Points on a hilly landscape, in no order, each with its height.
A ball rolls from a point to whichever of its 2 nearest points has the largest drop for the distance, and stops where none of them is lower. Distance is the straight distance between rows; heights are no part of it.
q585 (h 60.3): [131  85  78 100 133 123  90  82 124 151 125 174  94 122 130 141 114 134
 142 131 133 149 131 113 160 133 135 154]
q996 (h 18.3): [147 150 107 102 185 162 135 141 158 139  90 125 184 108 109 151 108 175
 137 151 138 140 112 140  92 101 108 120]
q573 (h 43.1): [110 145 126 106 151 160  93 137 124 124 158 150 164 155 194 169 122 196
 129 134 114  80 107 143  46 124 167  58]
q821 (h 31.5): [201 177 135 109 104 101 171 153 123 129 122  69 158 109 155 181 114 137
 115  64 152 161 156 114 161 148 105 121]
q852 (h 19.3): [128 161 140 165 167 131  94  90 125 136 150 158 182 151 144 146 120 139
 145 128 110  86 103 139 141 164 102  96]
q960 (h 29.2): [ 66  66  93 114 169 105 117 120 102 116 146 160 114  80 161  81 125 156
 107 163 102 135 166  99 125  72 150 124]
q587 (h 75.9): [167 196 123 178 163 182 130 169 144 114 131 110 136 113 115 146 140  81
 159 131 139  87  94 148 105 184 167  92]
q320 (h 57.2): [100  97 105  95 174 115 140 157 110 107 127 120 149 100  99  76  89 166
 121 160 103 165 114  98  97  66 107 132]
q18 (h 18.4): [103  44 157  86 157  78  76  83 109 117 157 159 171 115 123 107  99 104
 107 139 114 138 142  89 129  94 114 162]
q812 (h 33.9): [150 129 115  91  85  99 151  85 137 124  95 123  81 156 100  79 130  93
 110  99 130 149 162 137 185 115 118 174]
q934 (h 35.8): [139 100 129 115  90  91 149 128 131 131 108  95 121 132 129 120 119 114
 146  97 101 149 154 100 154 147 120 171]
q895 (h 18.9): [118 109 149 147 180 107  98 117 129 127 131 124 170 138 111 110 114 138
 126 137  98 115 121 143 138 110  74 136]
q521 (h 21.1): [107 115 121  92 122 141 170 204 155 135 102  77 151  94 147 155 123 159
 108 176 113 139 124 145  50 115 161 119]
q643 (h 27.3): [122 108 110 105 111 117 163 165 144 153  95  97 137  99 129 149 110 161
 143 153 108 143 117 116  98 129 141 132]
q568 (h 71.0): [158 100 146  82  68  86 147  92 121  86 102 122 149 131  87  85  85  97
 117 132  95 162 118 114 143 111  76 187]
q731 (h 32.8): [ 81 134  95 125 162 151 137 177 120 143 131 119 140  95 170 120 113 196
 128 179  99 101 120 150  86  77 159 111]
q98 (h 25.9): [164 186 135 145 139 152 151 132 128 129 100 114 127 168 122 137 134 145
 154 113 151 119 121 154 167 147  71 121]
q476 (h 17.9): [ 60  78 169 165 130 142  99  95 103 129 175 169 106  98 120 111 175  67
 119 143 137 119 124 137 137 142 208 115]
q795 (h 75.6): [168 179  95 167 168 140 112 161 137 106 179 118 182 105 119 143 115  59
 171 126 161  74 108 127 101 179 162 119]
q7 (h 28.4): [ 52  62 156 130 166 101 101 108  85 110 163 153 129 102 138  83 146 113
 125 137 110 127 155 117 153  78 160 121]
q640 (h 25.3): [124  92 161 144 140 103  93  97 106 133 129 139 122 148 109  70 137  94
 126 127 118 125 129 122 153 118 103 137]
q979 (h 42.3): [ 99  92 156 111  96 110 130  76 117 140 142 155  83 120 115 140 172  73
 121 121 145 134 154 131 197 156 174 147]
q195 (h 51.0): [ 88 143 116  99 143 152  92 176 137  92 172 132 172  95 100 165 122 164
 132 139 121 157  85  75  59  65 141  97]
q746 (h 46.1): [114 156 126 109 160 183 102 136 159 117 155 155 191 131 128 208 126 184
 140 133 144 102 107 129  46 125 160  64]
q331 (h 59.2): [128 102 123  96 153 119  62  47 106 135 134 196 114 152 129 118 130 128
 116 118 125 127 122 134 164 127 102 147]
q794 (h 74.9): [181 201 148 138 164 110 120 143 121 172 158  68 187 131 132 135 152  96
 110  95 133 127 107 141 149 162  80 125]
q23 (h 23.4): [ 99  77 177  98 169  66  99  92 104 148 136 144 159 121 111  70 139  70
  99 160 121 129 143 108 153 111 117 169]
q12 (h 22.5): [173 210 123  71 145 202 191 139 151 152 103  88 129 118 165 161 149 163
 148 135 187 117 163 152 157 163 105 117]
q502 (h 76.2): [159 168 149 203 125 177 137 179 150  90 135 134 128 159  76 158 139  98
 145 103 148 101 104 151 121 160 157  94]
q551 (h 34.3): [123 106 175 168  80  96 153 147 136 107 139  93 140 114  90  98 129  55
 147 108 105 150 136 103 142 155 150 155]
q60 (h 30.2): [105  86  81 128 109 151 124 133 128 161 117 161  43 125 185 122 157 165
 119 171 141 132 137 118  90 118 167 126]
q567 (h 44.7): [127 132 144 140  65 114 141 138 110 138 151 116  80 144 130 122 159  76
 141 113 138 150 163 113 182 167 172 153]
q241 (h 58.0): [145 106 123  99 117 114  77  67 132  95 130 180 133 183 103 150  89 125
 127  98 134 129 136 111 160 130 110 155]
q82 (h 38.0): [116  88  98  64  76 100 166  71 123 115 107 150  78 119 101 120 133  91
 120 127 125 161 164 132 164 104 142 194]
q793 (h 59.8): [117 101  97 122 162 128 134 133 126 150  99 135 117 113 127  83 120 166
 141 172 119 143 120 126 116  82  95 122]
q402 (h 27.7): [ 72  51 200 142 105 124 110 106 102  67 162 166  93 122 121 139 146 106
  99  92 112 139 146 111 123 123 173 110]
q695 (h 23.3): [109 124 138 174 139 116  65  71 119 108 173 179 176 161 116 147 122 121
 140 101 140  98 122 109 136 155 118 114]
q903 (h 13.7): [104 133 121  99 149 125 136 171 181 121 121  94 188  75 151 195 105 164
 112 146 122 118 140 150  53 117 174 120]
q297 (h 17.5): [ 85  74  66 120 136 126 120 139 110 151 138 153  90  88 161  99 137 152
 123 200 124 147 135 110 103  99 168 123]
q19 (h 48.2): [111 125 119 118 149 150 105 147 164  85 156 143 201 103 116 214 111 171
 116 113 143 121 105 108  33  90 129  92]
q864 (h 22.7): [ 57  63 178 155 125 107  98  98 132 114 158 145 125 109  93 107 155  79
 119 113 111 133 143 103 133 119 167 132]
q578 (h 74.0): [177 156 162 135 178 109 129 145 122 177 113  84 141 148 121  85 147 132
 115 123 119 112 116 140 142 124  43 143]
q492 (h 43.0): [147 170 121 121  99 156 118 130 118 141 118 166  79 188 176 160 119 185
 143 148 157 101 133 161 147 172 155  79]
q778 (h 23.1): [124 156 114 162 131 161  98  99 110 159 133 154  76 149  97  58 154  79
 144 136 143 113 107 139 168 148 133 141]
q9 (h 40.8): [121  99 169 182 107 133 175 168 138  86 111 118 121 135  80 130 135 126
 110 104 107 128 122 142 106 121 124 112]
q198 (h 7.7): [102  68 111  82 143 117  70 118 122  82 175 162 177 114 101 124  90 125
 108 134 122 152 114  69  94  72 111 145]
q805 (h 5.6): [117 146 136 126 182 105 134 123 197  89 141 125 208  74 151 211 113 159
 105 131 132  95 152 168  77 129 139 102]
q422 (h 28.3): [158 143 119 155 119 127 126  95 122 143 113 135  79 166  90  59 156  87
 133 121 143 135 140 149 187 126  82 166]
q484 (h 18.2): [ 96 139 138 174 155 174  78  75 103 144 166 179  97  96 119  49 155  78
 123 149 152 108  70 130 153 142 149 119]
q792 (h 42.8): [ 91  77 149 171 104 109 101 129 133 102 167 137 155 161 154 171 110 128
 125 102  94 106 149 116 122 140 171 109]
q293 (h 19.5): [154 188 152 130 161 172 179 138 127 169 106  90 143 107 179 145 159 174
 141 139 155  91 145 166 143 159 105 107]
q315 (h 48.4): [108 144 154 208 132 173 126 138 114 129 123 156  79 163 137 105 151 155
 125 134 137 104  99 149 109 138 142  73]
q488 (h 64.1): [143 123  59  90  98  85 139 147 141 190 133 101 133 103 149  96 132 122
 146 151 110 181 137  68 110 125 116 154]
q909 (h 27.5): [107 143 121 127 180 156 162 158 144 168 107  94 155  68 187 124 127 174
 149 186 121  99 147 162  92  99 126 107]
q882 (h 32.9): [ 86  50 129 130 110 113  91 118  92 137 153 156  69 139 180 139 141 140
  98 127 119 106 146 142 103 138 179 101]
q213 (h 53.7): [112 142  89 156 104 148 150  78 127 128 117 178  29 152 170 121 145 144
 114 141 153 105 154 162 178 136 136 128]
q79 (h 24.6): [118  78 120 139  87 115 130 131 108 130 120 145  38 175 159 136 144 140
 108 127 144 131 154 155 137 145 169 123]
q201 (h 22.4): [165 137 119 123 158 153 127 136 140 115  87 139 148 140 115 154 104 158
 147 110 119 131 113 136 131 129  78 137]
q448 (h 37.5): [146 122 174 182  76 116 180 179 141 118 125  68 123 129 111 140 140  97
 130 104  98 140 132 138 122 155 140 136]
q318 (h 27.9): [ 89  68 161  96 137 146 108  74  86  57 172 193  82 116 114 131 154 112
 107  84 130 140 138 100 132  97 133 120]
q131 (h 68.8): [152 121  75  86 101 130 120 120 145 107  84 140 114 140  62 103  86 125
 126 125 118 172  99 113 121  78 110 176]
q370 (h 56.7): [154 152 115 132 119 129 110  94 121 103 104 138  99 192 103 130 100 123
 136  95 132 127 147 132 195 132 111 147]
q728 (h 70.0): [140  75 125 103 111 106 124 100 119  88  91 141 109 136  80 100  94 113
 115 118 110 159 130 126 138  92 103 156]
q554 (h 28.7): [163 210 121 172 139 152 121 118 122 174 127 123 103 155 146  91 148 121
 171 132 147 102 102 148 181 161  96 106]
q660 (h 37.4): [146 115  95  98  44 109 179 141 139 126  89 104  70 131 139 114 108 112
 139 129 115 163 150 110 139 134 143 164]
q170 (h 27.2): [118 110 151 185 139 144  75 122 135 110 172 156 177 149  82 116 126  76
 149 109 140 104 110 104 129 148 131 135]
q853 (h 23.6): [153 162 108  75  37 136 164 184 147 130  86  79  63 194 164 157  99 146
 121 136 163 123 152 149 117 136 155 135]
q434 (h 15.8): [128 187 145 173 184 129 134 118 139 150 130 116 188 122 169 163 148 149
 148 124 121  90 125 173 145 175 108  83]
q904 (h 38.3): [ 81 113 116 126 152 155  93 147 101 123 133 154 117 121 187 132 114 189
 141 155 108  94 115 125  79  91 164  79]
q489 (h 54.2): [ 84  88 105 115 161 134 100 174 105  87 149 141 126  92 110 111 114 157
 118 151 113 165 109  72  75  67 148 114]
q639 (h 66.0): [172 181  73  74  79 118 171 169 119 205 118  88 146  91 126 103 123 134
 145 133 133 169 105  85 113 112 103 157]
q250 (h 28.5): [185 169  94  92  93 133 158 150 135 147 105  85 129 132 146 175 106 146
 148 105 134 150 143 122 129 134 116 152]
q708 (h 23.0): [136 159 125 143 184 137 172 136 118 176 105  86 155  85 174 106 154 168
 144 148 117  99 134 159 141 119  67 120]
q727 (h 13.4): [153 144 130 109 219 123 111 114 136 145 111 121 193 123 137 132 107 154
 116 144 120  99 108 160 104 105  68 125]
q383 (h 51.1): [110 127 133 196 117 160 147 116 121 147 126 164  35 140 170  93 164 136
 123 160 146  96 126 155 147 143 122  97]
q591 (h 67.0): [162 187 103  90  70 119 176 149 154 181 108  79 173  84  73 138 124 123
 128 156 120 191  67 108 104 108 112 147]
q144 (h 11.7): [138 140  92 104  68 116 141 155 133 121 107 126  42 193 162 154 117 131
 126 128 152 125 172 148 159 151 172 137]
q804 (h 20.9): [101  63 125  92 137 124  90  88 122  78 148 187 105 127 125 122 109 141
 115 106 123 148 133  79 114  93 120 124]
q786 (h 40.6): [107  60 147  73  99  86 120  58 117 130 113 155 122 113 108 141 137  88
 121 124 127 156 156 107 169 130 147 172]
q507 (h 72.3): [153 134 140 111  96  87 160 129 113 136 107  94 140 149  92  60 129  98
 110  97  94 152 123 130 142 115  64 172]
q314 (h 33.7): [189 205 163 141 110 111 186 166 129 111 131  72 158  90 107 155 140  93
 104  74 155 157 131 143 153 151  96 117]
q483 (h 55.5): [127 173 100 133 118 134 113  67 118 127 116 155  60 182 124 114 136 113
 121 115 160 117 162 150 216 138 136 155]
q525 (h 38.5): [ 75  58 142 124 119 117  86 132 111 102 152 134 126 135 176 140 120 152
 121 127  97 112 155 108  83 112 180 116]
q236 (h 31.6): [162 132 111 105  54 136 215 174 144 116  78  82  86 142 135 136 114 152
 134 126 138 147 148 130 102 114 136 142]
q243 (h 73.3): [156 128 168 141 151  83 138 160 132 139 132  69 154 123  87  66 143  76
 101 127 101 136 106 130 127 124  63 158]
q426 (h 76.6): [129 159 180 187 167 171 157 136 140  98 114 134 139 152  80 155 137 135
 129 104 136  98 108 158 132 128 110  85]
q399 (h 25.5): [172 211 110  69 121 175 172 156 165 141  90 104 144 132 122 171 128 152
 140 116 174 159 139 140 138 127 123 143]
q342 (h 45.6): [138 161 159 170 111 140 115 127 118 126 132 146 106 197 161 162 124 153
 134 116 125  95 120 148 146 177 170  71]
q569 (h 12.1): [141 172 146 146 160 109 137 125 160 130 131  91 208  87 164 197 121 146
 122 105 134 104 149 148 114 165 114 106]
q153 (h 32.0): [153 109 129 102 109  86 162 148 135 117 110  83 175  95 128 146 103 121
 134 111  90 145 127 118 122 116 102 153]
q993 (h 74.5): [197 181 157 105 181  93 148 129 139 152 114  81 170 128 131 147 125 136
  88 106 136 118 129 137 125 149  53 142]
q891 (h 75.2): [159 199 121 167 166 116 101 149 137 139 196  95 212 108 130 156 140  72
 138 106 158 108 118 138 145 178 123 113]
q231 (h 45.3): [101 127 150 187 111 117  93 133 119 124 162 144 135 153 151 147 132 112
 145 115 116 100 132 134 142 190 181 110]
q608 (h 44.8): [110 104 156 151 124 159 150 160 110 106 111 138  96 154 114 119 148 177
 125 114 112 127 120 145  93 112 120  89]
q263 (h 30.8): [135  97 149 161 110 109 103 138 133 108 162 101 185 120  77 115 135  45
 152 122 140 136 117 106 129 156 137 158]
q815 (h 35.7): [164 153 170 153 121 113 175 142 127  98 107  65 158 110  79 122 122 107
 113  79 120 142 114 144 149 144  71 139]
q607 (h 12.4): [ 84 123 141 190 132 167  96 127 111 149 164 163  81 101 138  83 164  86
 138 160 133 108 101 126 138 168 209 114]
q209 (h 67.9): [160 171  83  90  91 132 151 140 151 150  77 108 125 133  70 129 102 144
 131 142 131 176  85 114 119  94  87 168]
q2 (h 38.2): [126 145  90 133 108 167 118 111 130 164 104 169  50 160 200 125 135 177
 133 179 168  98 131 137 107 144 147 112]
q454 (h 61.9): [123  97  56  92  95 112 112 116 138 177 121 145  96 101 122 123 119 135
 135 154 125 180 122  93 123 111 144 154]

Call two points neighbours if one is among the 2 nearest of the other. Go from one point of each pair to the other, from neighbour to neighbour, staying as low as possible. Name the highest point that can't be avoided.
q198, q727 | q640
q198, q607 | q318
q607, q297 | q960
q805, q144 | q660

For each start below, name the point where the ball stops.
q568 | q805
q241 | q805
q502 | q805
q9 | q805
